Each row is a point on a tangle of strands that fork, close into loops and nearly touch. The rows are in no order.
In the rows, zero is written as 100.
Two points are linked if the straight distance between their rows is under 51.8. Some points are linked to none.
K_310: 125,141,121,113,97,104,131,126,129,124,107,115,105,78,93,78,75,62,126,106,103
K_52: 70,131,117,85,108,104,116,124,95,119,66,122,98,72,152,85,106,84,88,92,97
K_540: 91,61,115,113,138,115,115,104,61,100,102,124,97,123,145,92,139,109,101,113,99
K_966: 107,97,79,73,73,92,91,67,114,88,86,95,111,114,75,127,81,110,107,83,94
K_801: 62,64,93,115,58,101,135,94,115,106,124,106,116,123,75,110,121,88,106,124,133
K_283: 73,134,115,105,134,103,91,126,94,114,83,109,92,89,125,58,86,93,83,77,86
K_828: 79,85,120,105,112,121,110,108,79,117,87,116,129,119,157,94,122,99,104,108,96
K_409: 116,119,120,124,114,126,124,118,83,121,95,107,96,93,136,65,96,86,126,93,96
K_757: 108,78,83,103,106,95,99,93,69,73,107,104,70,87,101,98,109,119,117,105,106
K_797: 93,89,63,106,118,60,58,85,85,74,122,54,75,90,70,109,95,139,87,93,102
K_281: 58,141,87,72,116,76,92,123,120,114,76,106,103,80,95,101,99,78,68,86,101
K_422: 123,75,97,104,99,86,102,98,77,79,148,96,63,61,115,88,114,111,109,136,107
K_840: 117,104,95,140,114,111,76,120,78,70,120,88,64,89,88,77,95,117,132,91,112
K_332: 132,121,111,80,134,93,62,95,122,103,93,62,99,94,57,95,89,94,55,89,69
K_328: 128,104,92,140,102,106,95,118,81,75,126,87,64,81,90,79,98,109,144,100,121
K_178: 123,104,104,107,89,115,113,108,101,107,95,110,104,93,96,90,76,87,130,92,92
K_535: 102,75,88,94,114,74,93,87,64,76,125,102,52,77,112,92,113,132,103,113,100
K_450: 148,106,105,152,98,126,129,110,89,111,107,102,95,95,110,92,102,86,132,115,110
K_997: 146,107,87,147,90,103,108,117,89,83,126,91,71,75,87,89,99,97,144,114,124
K_415: 138,97,102,144,108,121,127,107,72,99,109,103,80,94,113,86,112,99,137,107,109
K_605: 61,107,127,70,64,109,98,101,118,117,77,113,142,117,134,116,113,85,80,109,101
K_33: 81,105,79,68,99,77,82,84,119,124,87,60,114,122,74,102,72,109,66,63,82
K_922: 134,144,119,126,95,111,139,121,122,131,102,116,111,77,110,84,83,65,120,118,101
K_765: 87,134,100,74,131,81,72,110,134,107,92,86,114,89,64,98,91,79,60,93,83
K_304: 105,91,68,90,86,89,83,74,99,81,95,90,95,105,73,121,81,120,108,79,98
K_926: 105,97,70,99,89,87,70,82,115,80,106,80,97,100,57,123,69,113,102,74,97
K_656: 103,72,86,84,81,103,98,76,92,81,91,106,106,110,90,124,112,116,106,105,104
K_628: 69,54,101,119,69,99,128,106,102,102,157,102,85,96,103,103,113,103,83,129,127
K_974: 98,91,88,130,135,92,69,110,63,77,109,89,59,105,95,84,98,132,104,83,97
K_673: 76,95,120,81,80,117,104,104,107,116,82,112,142,116,139,108,108,89,90,109,99
K_763: 111,104,120,137,98,126,130,120,109,131,98,112,140,99,136,99,106,72,103,125,103
K_902: 88,77,62,86,106,62,90,70,79,93,97,63,76,120,85,112,108,144,84,75,102
K_466: 101,127,100,67,137,82,70,103,130,116,91,61,112,96,61,97,98,84,52,92,71
K_951: 132,84,108,149,115,118,128,109,64,97,119,105,74,88,120,91,130,98,121,126,116
K_334: 44,72,108,84,78,108,95,81,99,104,88,110,136,149,107,114,127,99,95,111,108
K_930: 99,69,94,84,117,70,87,85,67,78,133,105,46,82,131,95,110,133,87,115,88
K_511: 65,141,84,49,93,66,95,105,140,114,84,103,117,92,74,116,83,79,73,85,97
K_330: 99,106,93,95,94,102,87,98,113,99,92,101,102,101,75,96,62,100,106,76,90
K_830: 55,133,86,62,105,69,100,114,114,124,63,96,102,89,113,97,97,89,56,78,96
K_847: 128,76,95,126,73,115,124,100,116,90,118,99,120,93,80,127,109,88,112,134,116
K_886: 89,126,130,94,100,114,127,121,104,126,80,118,112,73,158,87,109,73,99,105,101
K_800: 87,76,67,90,121,52,85,77,73,88,112,68,60,106,95,107,109,146,78,88,97
K_412: 87,83,63,77,99,67,89,67,90,104,90,53,97,129,76,117,96,136,82,65,97
K_203: 91,88,68,71,85,75,93,59,94,105,79,76,103,135,86,123,99,126,85,74,91
K_985: 94,86,77,116,135,67,67,101,63,73,124,79,50,96,96,83,106,139,96,97,101
K_927: 89,77,73,104,132,57,77,95,63,84,119,81,49,101,100,96,105,145,87,90,94
K_641: 102,96,63,101,97,72,56,76,115,74,113,59,93,94,52,128,78,124,93,77,101
K_690: 132,152,141,114,136,125,77,127,131,87,111,111,91,81,73,62,105,78,97,102,99
K_404: 141,122,108,127,83,113,116,123,124,108,116,104,98,85,71,92,64,82,134,96,104
K_263: 115,122,120,139,123,129,114,118,72,113,102,109,82,100,133,54,96,97,133,83,99
K_861: 120,104,95,109,90,110,86,108,115,86,109,97,94,90,64,98,63,98,125,83,98
K_975: 126,125,123,131,93,122,135,117,117,134,99,114,130,87,131,96,98,65,108,125,100
K_290: 51,64,109,102,78,112,116,96,103,103,106,110,129,138,104,106,126,97,102,116,116
K_278: 112,141,136,123,132,125,88,130,120,95,111,105,88,85,91,50,93,80,102,89,97
K_254: 70,115,95,73,106,86,95,98,87,125,67,98,106,115,135,89,88,110,71,77,81
K_566: 88,80,85,84,116,86,98,75,66,108,72,98,96,137,120,109,116,133,86,87,88
K_86: 86,129,103,88,123,94,77,114,120,105,92,102,106,90,77,82,76,84,74,84,84
K_204: 108,102,97,136,127,114,80,118,70,83,109,97,66,101,100,73,91,120,121,79,102
K_726: 94,89,62,98,110,60,70,81,84,69,125,76,68,81,82,100,92,134,102,102,105
K_15: 96,86,104,69,54,106,93,60,125,89,92,104,139,125,77,141,104,94,107,108,102
K_323: 114,82,117,138,117,129,129,111,77,111,104,108,113,106,132,91,127,90,116,119,105
K_264: 81,144,104,74,106,89,102,126,134,107,94,121,110,72,84,94,80,67,100,94,104
K_754: 88,53,104,109,80,105,116,97,100,86,145,98,91,87,97,111,123,107,88,133,118
K_327: 72,135,93,47,78,77,99,95,130,120,72,110,114,94,102,110,85,82,75,90,95
K_931: 148,145,136,106,132,123,68,116,125,79,110,99,82,86,68,69,94,91,87,97,85
K_188: 84,61,86,72,103,69,96,58,77,90,105,91,69,119,107,126,131,141,64,106,93
K_711: 153,103,86,128,75,104,121,104,112,92,114,94,102,81,77,121,87,88,140,119,114
K_16: 87,147,118,94,104,98,133,135,124,119,80,124,100,59,123,95,107,58,112,104,116
K_802: 97,61,101,98,126,94,105,88,58,87,103,118,71,110,123,103,132,124,95,111,98
K_964: 129,84,100,132,81,121,126,105,112,106,107,102,126,98,93,121,104,82,118,125,112
K_233: 93,123,104,51,70,93,102,90,131,116,83,119,124,100,103,111,83,83,91,96,90
K_28: 153,101,84,140,79,103,117,107,101,86,118,93,89,76,87,109,103,91,141,124,116
K_568: 144,127,113,91,125,100,55,95,122,90,98,65,86,88,57,100,81,100,64,89,73
K_128: 104,88,90,68,59,96,90,55,119,86,89,101,122,118,73,141,97,102,105,97,100
K_463: 62,141,108,94,126,94,101,131,98,109,74,116,90,75,130,72,99,84,83,81,103
K_421: 132,91,91,91,64,107,108,90,123,89,104,100,116,97,76,133,87,92,130,107,105
K_435: 104,88,66,91,91,72,83,74,90,65,121,89,75,73,80,110,98,127,111,108,107
K_649: 65,120,118,56,70,99,101,100,114,119,61,115,121,100,137,118,112,87,68,103,97
K_674: 92,88,81,68,84,90,93,61,92,103,74,93,115,134,99,122,105,118,88,92,92
K_386: 86,154,111,89,118,91,103,139,135,104,102,119,110,68,73,93,89,59,113,102,115
K_888: 117,92,95,98,90,113,106,95,92,97,92,108,105,100,101,101,84,100,126,93,96
K_119: 79,113,84,68,99,80,90,89,111,123,78,86,113,117,93,94,75,105,71,73,84
K_798: 101,60,114,117,130,112,118,105,60,91,116,115,74,100,128,96,138,111,104,116,103
K_784: 75,51,109,99,100,112,114,93,85,90,118,113,98,119,110,108,136,112,89,120,113
K_368: 81,59,105,99,87,118,112,92,100,92,107,108,124,121,99,112,128,103,100,117,110
K_509: 149,98,94,111,70,109,117,102,121,99,107,99,113,89,72,126,78,85,136,109,108
K_352: 84,64,89,77,94,84,96,59,83,85,100,97,85,119,97,126,130,133,75,108,100
K_924: 115,90,87,110,97,106,101,99,77,82,100,103,85,95,97,99,95,113,128,93,101
K_425: 99,72,80,79,89,88,97,65,89,76,95,100,89,104,90,123,114,125,97,104,103
K_25: 88,79,115,103,126,115,106,103,62,108,84,121,108,124,153,93,127,109,104,102,92
K_916: 106,112,114,133,124,121,82,118,83,91,105,97,82,104,99,66,81,109,111,77,92
K_993: 82,119,112,109,131,103,93,119,78,113,83,112,90,104,136,61,82,105,94,72,81
K_247: 93,78,115,112,73,120,117,104,121,112,103,107,152,119,105,115,110,80,107,121,110
K_259: 88,158,108,99,111,91,125,144,128,116,92,121,104,61,94,100,101,54,123,102,122
K_48: 103,61,99,122,84,111,123,103,105,90,129,99,109,93,90,119,124,97,99,135,122
K_70: 116,86,110,109,81,124,120,106,111,114,104,106,136,107,110,112,102,81,114,118,104
K_915: 65,88,111,71,72,101,86,72,106,104,78,100,142,142,113,119,116,99,83,106,97
K_708: 109,130,134,128,132,129,76,125,104,96,108,102,83,98,98,47,87,98,102,82,91
K_140: 92,112,89,84,95,95,92,95,106,112,82,104,109,108,93,93,66,102,94,77,84
K_582: 75,76,98,122,62,114,128,106,119,116,112,105,143,130,88,114,114,79,108,124,125
K_314: 86,95,94,68,79,98,91,68,101,109,71,100,123,131,113,116,98,106,84,95,87
K_346: 88,109,111,107,130,108,102,109,61,117,77,115,94,111,149,72,93,110,105,78,83
K_17: 106,119,123,107,104,119,124,117,94,120,84,115,107,83,146,74,97,80,116,99,96
K_596: 118,66,112,132,123,115,125,110,67,96,125,108,77,93,126,95,136,101,108,129,113
K_606: 107,94,71,109,112,78,49,84,105,74,113,48,92,94,59,119,83,131,84,82,95
K_359: 150,136,129,109,122,122,58,106,115,75,109,88,75,91,67,79,87,103,85,94,81
K_833: 122,122,112,104,88,108,120,118,122,110,103,114,108,86,88,87,68,81,127,94,97
K_727: 63,125,94,69,102,77,98,109,102,126,62,98,105,98,128,90,92,100,61,78,90
K_989: 97,92,111,72,56,111,101,82,134,104,94,108,149,121,88,134,99,82,106,113,104
K_755: 103,87,116,146,111,130,131,114,87,122,106,107,132,112,135,96,118,80,112,123,108
K_380: 84,92,85,78,106,89,93,85,73,118,68,95,106,132,126,99,97,119,83,80,85
K_11: 98,67,99,89,88,118,104,81,95,88,97,109,118,116,99,121,118,106,105,109,102
K_544: 89,100,118,86,94,118,106,103,94,112,77,114,131,112,147,100,106,91,99,104,89
K_941: 59,56,99,113,57,97,134,94,112,102,139,104,95,113,82,107,119,99,93,124,132
K_872: 97,113,109,51,55,100,102,83,141,111,88,115,139,105,97,126,84,81,98,107,94
K_908: 77,50,106,82,99,96,98,78,87,84,118,106,82,110,108,120,136,126,76,118,104
K_841: 93,65,93,90,125,93,102,85,60,96,87,116,84,127,123,104,130,128,90,102,91
K_449: 158,119,103,156,86,121,130,111,104,113,107,107,97,92,99,98,89,81,132,115,107
K_79: 71,140,98,75,114,84,90,121,128,107,85,113,108,81,85,92,82,75,83,91,98
K_987: 143,123,115,105,116,111,49,101,119,77,108,75,83,92,58,98,79,104,78,89,77
K_171: 132,118,111,120,88,111,92,124,127,90,121,98,94,84,59,90,62,86,131,86,103

How many points has the smallest loop of links through each point below? Write 0 if it is on no loop.
K_425 => 7
K_801 => 10
K_989 => 0
K_673 => 0
K_861 => 0

A tip is a point with one link. Name the tips that can be reached along the links from each point below, in the order of the rows.
K_304 => K_511, K_435
K_798 => K_188, K_16, K_421, K_649, K_449
K_763 => K_33, K_930, K_323
K_409 => K_263, K_346

A fork is a point with three links, a tip a point with one. Leave the first point through the second and follow the links. Name the first fork or tip that comes.
K_509, K_711 => K_204
K_755, K_763 => K_833
K_726, K_797 => K_511
K_449, K_450 => K_798
K_412, K_203 => K_368
K_708, K_278 => K_79
K_304, K_926 => K_435
K_346, K_993 => K_263
K_310, K_922 => K_323

Name the points in between on the shortest way along the links from the first point to the second, in order.
K_386, K_254 => K_264 K_79 K_281 K_830 K_727
K_304, K_327 => K_966 K_128 K_15 K_989 K_872 K_233
K_28, K_931 => K_997 K_328 K_840 K_204 K_916 K_708 K_278 K_690
K_840, K_290 => K_204 K_974 K_985 K_927 K_800 K_902 K_412 K_203 K_674 K_314 K_915 K_334
